A landscape with many valleys, sampled at points; each row gives a point and its height.
From any point a ball rolls to the lowest of the 2 points nearest to it. It stops when none of these is lower. Distance is the straight distance between rows; heights are no part of it.
fosad height 4.81: 119, 81, 129, 153, 158, 128, 105, 108, 86, 119, 130, 149, 86, 78, 152, 136, 114, 118, 110, 146, 72
kidem height 3.04: 141, 126, 157, 145, 138, 145, 172, 83, 135, 172, 153, 109, 144, 176, 165, 133, 118, 112, 141, 148, 151
Vada height 4.35: 136, 152, 112, 117, 162, 138, 155, 105, 124, 168, 177, 129, 124, 195, 120, 116, 94, 138, 170, 158, 147
Taraf height 6.24: 149, 167, 141, 105, 112, 134, 92, 117, 123, 73, 122, 92, 103, 140, 100, 150, 161, 126, 160, 67, 166
Kopa height 3.78: 106, 144, 126, 133, 108, 161, 153, 120, 178, 105, 106, 148, 184, 130, 128, 109, 103, 152, 129, 130, 107
Bozi height 3.35: 107, 152, 137, 126, 109, 166, 130, 98, 172, 105, 128, 127, 162, 131, 134, 121, 121, 135, 154, 115, 118
Pab height 7.72: 132, 142, 106, 86, 130, 131, 110, 156, 166, 77, 113, 136, 172, 123, 96, 138, 109, 185, 205, 126, 119
rafe height 6.58: 130, 131, 137, 148, 156, 69, 134, 133, 133, 186, 111, 134, 147, 138, 156, 134, 116, 147, 109, 131, 110
rak height 6.31: 123, 167, 123, 131, 112, 131, 129, 114, 100, 73, 109, 141, 71, 101, 111, 156, 142, 126, 110, 67, 116
Vobiv height 6.99: 128, 90, 155, 105, 146, 117, 144, 170, 134, 136, 85, 137, 167, 129, 134, 143, 97, 179, 176, 147, 116
Kuzab height 6.82: 152, 172, 109, 138, 130, 135, 96, 107, 114, 109, 153, 139, 115, 130, 81, 113, 150, 98, 127, 76, 151
lazab height 4.08: 139, 137, 155, 116, 130, 142, 145, 147, 129, 63, 102, 125, 132, 144, 108, 117, 121, 144, 147, 107, 151
numid height 6.12: 108, 154, 137, 128, 147, 90, 133, 138, 149, 156, 90, 120, 142, 143, 143, 145, 105, 163, 138, 138, 113
gite height 2.12: 118, 169, 119, 135, 97, 148, 163, 91, 162, 131, 135, 98, 104, 139, 144, 141, 160, 100, 110, 111, 148
litab height 6.02: 154, 119, 141, 154, 95, 166, 172, 93, 158, 142, 135, 158, 155, 103, 152, 143, 149, 102, 90, 120, 127
roka height 6.48: 119, 113, 136, 123, 72, 119, 175, 142, 135, 195, 115, 138, 126, 133, 171, 165, 140, 120, 121, 137, 137
tav height 3.01: 145, 155, 128, 170, 147, 122, 88, 86, 177, 88, 127, 93, 154, 149, 114, 124, 131, 133, 104, 92, 132
Fel height 7.70: 91, 175, 119, 138, 137, 125, 148, 116, 140, 107, 111, 119, 117, 137, 115, 114, 134, 144, 92, 113, 123
nozo height 6.74: 116, 120, 141, 148, 145, 68, 97, 142, 127, 185, 130, 123, 152, 131, 158, 109, 146, 119, 81, 127, 99
Bug height 8.02: 83, 87, 116, 130, 95, 149, 164, 131, 107, 209, 155, 173, 101, 116, 155, 120, 138, 112, 93, 155, 104
bav height 7.30: 130, 117, 98, 130, 110, 123, 114, 120, 149, 169, 144, 99, 124, 145, 153, 174, 125, 112, 145, 166, 150
Kuva height 5.60: 126, 111, 81, 128, 116, 109, 103, 173, 150, 106, 109, 120, 142, 105, 109, 127, 126, 140, 99, 151, 115
Pog height 5.49: 124, 143, 126, 113, 177, 76, 80, 154, 92, 132, 126, 122, 122, 136, 104, 100, 131, 153, 135, 137, 118
masiv height 3.71: 135, 92, 154, 133, 142, 132, 152, 110, 76, 161, 150, 131, 67, 116, 174, 118, 140, 82, 120, 136, 142
mutu height 6.25: 110, 121, 93, 140, 114, 102, 119, 166, 154, 160, 123, 149, 155, 105, 125, 126, 113, 149, 83, 153, 103
Lome height 4.89: 96, 133, 134, 108, 91, 144, 147, 157, 154, 161, 136, 147, 169, 160, 131, 92, 141, 130, 117, 128, 135
guler height 7.29: 146, 97, 142, 104, 168, 110, 116, 153, 133, 157, 110, 128, 161, 148, 139, 142, 87, 171, 197, 165, 122
dezaf height 6.86: 125, 106, 117, 110, 82, 118, 133, 159, 146, 189, 131, 116, 135, 130, 145, 144, 143, 112, 128, 149, 148
kon height 6.10: 118, 101, 149, 145, 100, 125, 186, 132, 141, 171, 113, 139, 153, 134, 184, 157, 133, 143, 82, 147, 128
balel height 5.54: 119, 68, 123, 138, 140, 105, 93, 162, 98, 143, 115, 147, 107, 77, 132, 145, 107, 130, 135, 160, 82
zegil height 3.60: 158, 168, 140, 169, 138, 96, 99, 92, 151, 88, 117, 96, 120, 149, 113, 150, 130, 133, 100, 66, 141
zil height 7.88: 96, 84, 101, 151, 138, 121, 152, 106, 107, 200, 154, 159, 104, 114, 155, 150, 106, 112, 103, 156, 97
Muga height 4.50: 129, 136, 110, 109, 180, 86, 136, 166, 89, 157, 119, 118, 106, 159, 114, 119, 97, 158, 148, 153, 133
ges height 3.03: 141, 98, 151, 156, 133, 167, 157, 76, 95, 144, 170, 130, 92, 119, 158, 126, 135, 81, 108, 137, 135
tov height 2.86: 120, 154, 135, 130, 96, 170, 143, 89, 169, 102, 118, 105, 124, 126, 134, 138, 139, 111, 141, 111, 138
tuz height 5.27: 148, 93, 172, 137, 143, 123, 96, 134, 107, 59, 85, 110, 118, 95, 132, 143, 132, 128, 138, 114, 125
Ladu height 6.39: 150, 135, 118, 163, 99, 169, 171, 92, 149, 124, 149, 160, 126, 100, 119, 123, 163, 109, 47, 115, 124
zapon height 5.83: 167, 122, 120, 135, 115, 104, 110, 134, 112, 166, 153, 149, 136, 110, 120, 126, 149, 88, 115, 111, 138
siz height 4.41: 188, 105, 133, 96, 107, 104, 140, 174, 138, 125, 109, 123, 134, 94, 127, 156, 134, 130, 198, 124, 161
zuli height 4.82: 139, 96, 157, 135, 140, 134, 87, 128, 127, 92, 114, 118, 138, 93, 140, 128, 131, 121, 144, 140, 110
vizub height 4.06: 137, 138, 86, 135, 102, 111, 124, 138, 150, 147, 149, 93, 133, 146, 133, 121, 152, 102, 66, 156, 160
det height 2.37: 140, 144, 123, 133, 172, 124, 132, 132, 68, 100, 134, 124, 96, 157, 89, 113, 111, 131, 134, 121, 146
Lelaz height 5.80: 137, 127, 135, 133, 119, 134, 106, 134, 104, 37, 101, 126, 102, 82, 104, 143, 133, 140, 114, 90, 118
tova height 7.43: 153, 154, 131, 151, 140, 128, 101, 131, 114, 43, 123, 134, 134, 142, 62, 129, 114, 154, 89, 62, 149
gisoz height 3.66: 127, 117, 123, 134, 161, 149, 161, 86, 117, 192, 183, 120, 132, 175, 141, 135, 99, 114, 143, 164, 145
toku height 5.18: 88, 118, 142, 92, 98, 159, 116, 151, 129, 90, 120, 116, 136, 126, 132, 96, 141, 130, 130, 156, 119
Segiv height 6.30: 96, 90, 99, 106, 146, 141, 97, 147, 84, 152, 160, 137, 98, 114, 106, 101, 122, 106, 148, 177, 120
zos height 7.27: 103, 123, 116, 129, 94, 142, 134, 139, 132, 152, 148, 178, 137, 96, 124, 93, 148, 99, 95, 116, 97
dav height 3.05: 114, 147, 122, 124, 89, 129, 145, 118, 148, 149, 148, 96, 100, 129, 148, 129, 163, 85, 85, 132, 161
Ris height 3.38: 131, 138, 130, 104, 154, 118, 153, 134, 85, 138, 124, 143, 103, 141, 105, 116, 119, 124, 135, 130, 136
fikef height 7.15: 155, 168, 99, 141, 121, 130, 92, 119, 119, 77, 140, 134, 125, 129, 52, 142, 123, 132, 114, 71, 149
kog height 4.94: 121, 129, 94, 125, 114, 111, 96, 151, 147, 120, 127, 93, 126, 117, 117, 122, 142, 113, 100, 146, 143
mig height 6.83: 149, 148, 135, 162, 132, 105, 149, 104, 87, 113, 111, 144, 86, 105, 137, 155, 136, 128, 83, 76, 116
teni height 3.44: 172, 136, 138, 120, 154, 139, 142, 136, 113, 82, 127, 107, 128, 162, 93, 114, 103, 137, 152, 108, 172
remum height 4.26: 128, 95, 146, 132, 153, 115, 155, 134, 71, 155, 132, 138, 87, 125, 140, 112, 116, 112, 127, 145, 134
vul height 4.27: 100, 99, 147, 159, 158, 145, 110, 89, 83, 91, 120, 120, 87, 99, 155, 118, 117, 111, 108, 134, 86
Dudum height 6.15: 119, 129, 122, 138, 165, 70, 78, 137, 96, 154, 126, 122, 123, 125, 122, 108, 146, 122, 109, 120, 98
zumup height 6.84: 125, 140, 131, 157, 101, 149, 136, 101, 121, 116, 146, 166, 105, 91, 131, 108, 164, 105, 84, 90, 88
pemeb height 6.21: 117, 97, 89, 123, 125, 121, 86, 151, 101, 141, 142, 134, 90, 73, 107, 153, 123, 115, 156, 162, 102
zuve height 7.26: 107, 146, 153, 161, 157, 106, 133, 107, 111, 101, 97, 121, 104, 128, 142, 131, 140, 141, 68, 97, 109
Fadib height 7.03: 65, 128, 148, 111, 135, 134, 133, 127, 118, 155, 105, 142, 122, 126, 155, 130, 118, 144, 165, 145, 72
nomu height 4.69: 111, 129, 149, 81, 114, 153, 126, 163, 133, 87, 114, 111, 132, 132, 113, 95, 144, 124, 161, 125, 147
delol height 5.66: 98, 100, 130, 106, 132, 166, 114, 145, 103, 101, 143, 139, 122, 119, 111, 94, 117, 127, 129, 165, 112
vonu height 5.74: 142, 173, 108, 100, 108, 105, 112, 146, 144, 79, 124, 88, 97, 143, 96, 127, 157, 133, 140, 97, 176
kivid height 3.70: 142, 142, 126, 146, 149, 130, 101, 99, 149, 118, 147, 124, 172, 158, 117, 98, 128, 122, 110, 125, 128
movu height 7.64: 101, 121, 116, 145, 112, 153, 163, 135, 122, 166, 157, 182, 137, 121, 128, 102, 137, 125, 72, 159, 103
kuri height 7.90: 151, 144, 117, 118, 123, 144, 112, 116, 165, 78, 114, 132, 152, 118, 104, 156, 99, 165, 206, 119, 129
kas height 3.59: 153, 107, 118, 81, 116, 115, 110, 186, 154, 122, 117, 94, 148, 122, 138, 147, 119, 145, 172, 154, 164
koro height 6.40: 165, 156, 117, 124, 125, 132, 123, 131, 104, 153, 166, 126, 119, 138, 103, 99, 157, 94, 131, 96, 171
dumel height 5.72: 114, 121, 152, 142, 86, 174, 192, 97, 160, 161, 131, 160, 162, 129, 172, 141, 146, 119, 87, 144, 124
Buto height 7.67: 171, 132, 140, 131, 153, 121, 114, 127, 135, 118, 107, 143, 159, 118, 116, 162, 101, 154, 207, 110, 118
Pafo height 7.45: 77, 122, 117, 139, 145, 123, 126, 94, 116, 159, 140, 132, 111, 127, 151, 134, 115, 122, 120, 158, 74
Zomur height 5.55: 134, 153, 101, 135, 163, 102, 159, 133, 155, 150, 111, 112, 138, 171, 137, 152, 74, 179, 150, 156, 140
risuz height 5.30: 112, 153, 136, 124, 96, 143, 161, 117, 171, 164, 145, 151, 176, 153, 142, 108, 152, 128, 90, 122, 126
tino height 7.37: 121, 134, 114, 94, 144, 115, 139, 179, 138, 119, 91, 151, 153, 116, 99, 134, 101, 190, 178, 139, 109
Rem height 3.74: 117, 111, 140, 159, 157, 161, 150, 62, 92, 99, 142, 124, 81, 123, 158, 129, 122, 114, 96, 142, 102
ropab height 4.33: 148, 128, 138, 88, 115, 93, 116, 181, 164, 111, 89, 82, 145, 139, 138, 134, 142, 147, 146, 125, 172
Rok height 5.09: 110, 155, 124, 83, 106, 121, 104, 154, 155, 114, 115, 90, 120, 146, 121, 113, 162, 136, 163, 122, 161
Gozo height 6.57: 161, 142, 166, 126, 137, 146, 74, 108, 106, 39, 127, 109, 115, 130, 87, 146, 144, 130, 164, 64, 169
Pabof height 5.16: 159, 105, 130, 108, 117, 97, 111, 160, 111, 152, 120, 146, 129, 93, 124, 135, 143, 109, 167, 111, 126
nuviv height 4.32: 143, 117, 132, 132, 143, 134, 78, 125, 138, 94, 125, 116, 160, 132, 114, 103, 128, 127, 155, 133, 120
pesur height 4.34: 111, 115, 120, 107, 85, 174, 165, 156, 157, 121, 133, 161, 167, 116, 119, 103, 115, 126, 123, 136, 134
vali height 7.66: 139, 139, 114, 138, 127, 138, 111, 80, 157, 167, 163, 116, 142, 137, 142, 152, 115, 92, 167, 140, 127
vod height 4.93: 143, 161, 89, 127, 153, 133, 153, 117, 148, 152, 153, 128, 140, 173, 114, 128, 93, 155, 146, 141, 150
dap height 6.66: 84, 100, 166, 101, 132, 121, 126, 165, 127, 143, 84, 135, 158, 138, 160, 116, 116, 165, 161, 150, 96
miv height 2.33: 152, 102, 162, 147, 125, 151, 151, 89, 120, 132, 152, 110, 129, 147, 164, 123, 138, 92, 114, 145, 161

For each start below, name the point where the ball stops.
risuz => gite
fikef => kas
rafe => miv
movu => dumel
pemeb => miv
Dudum => det
mutu => gite
bav => dumel
Kuva => gite
zuve => tav
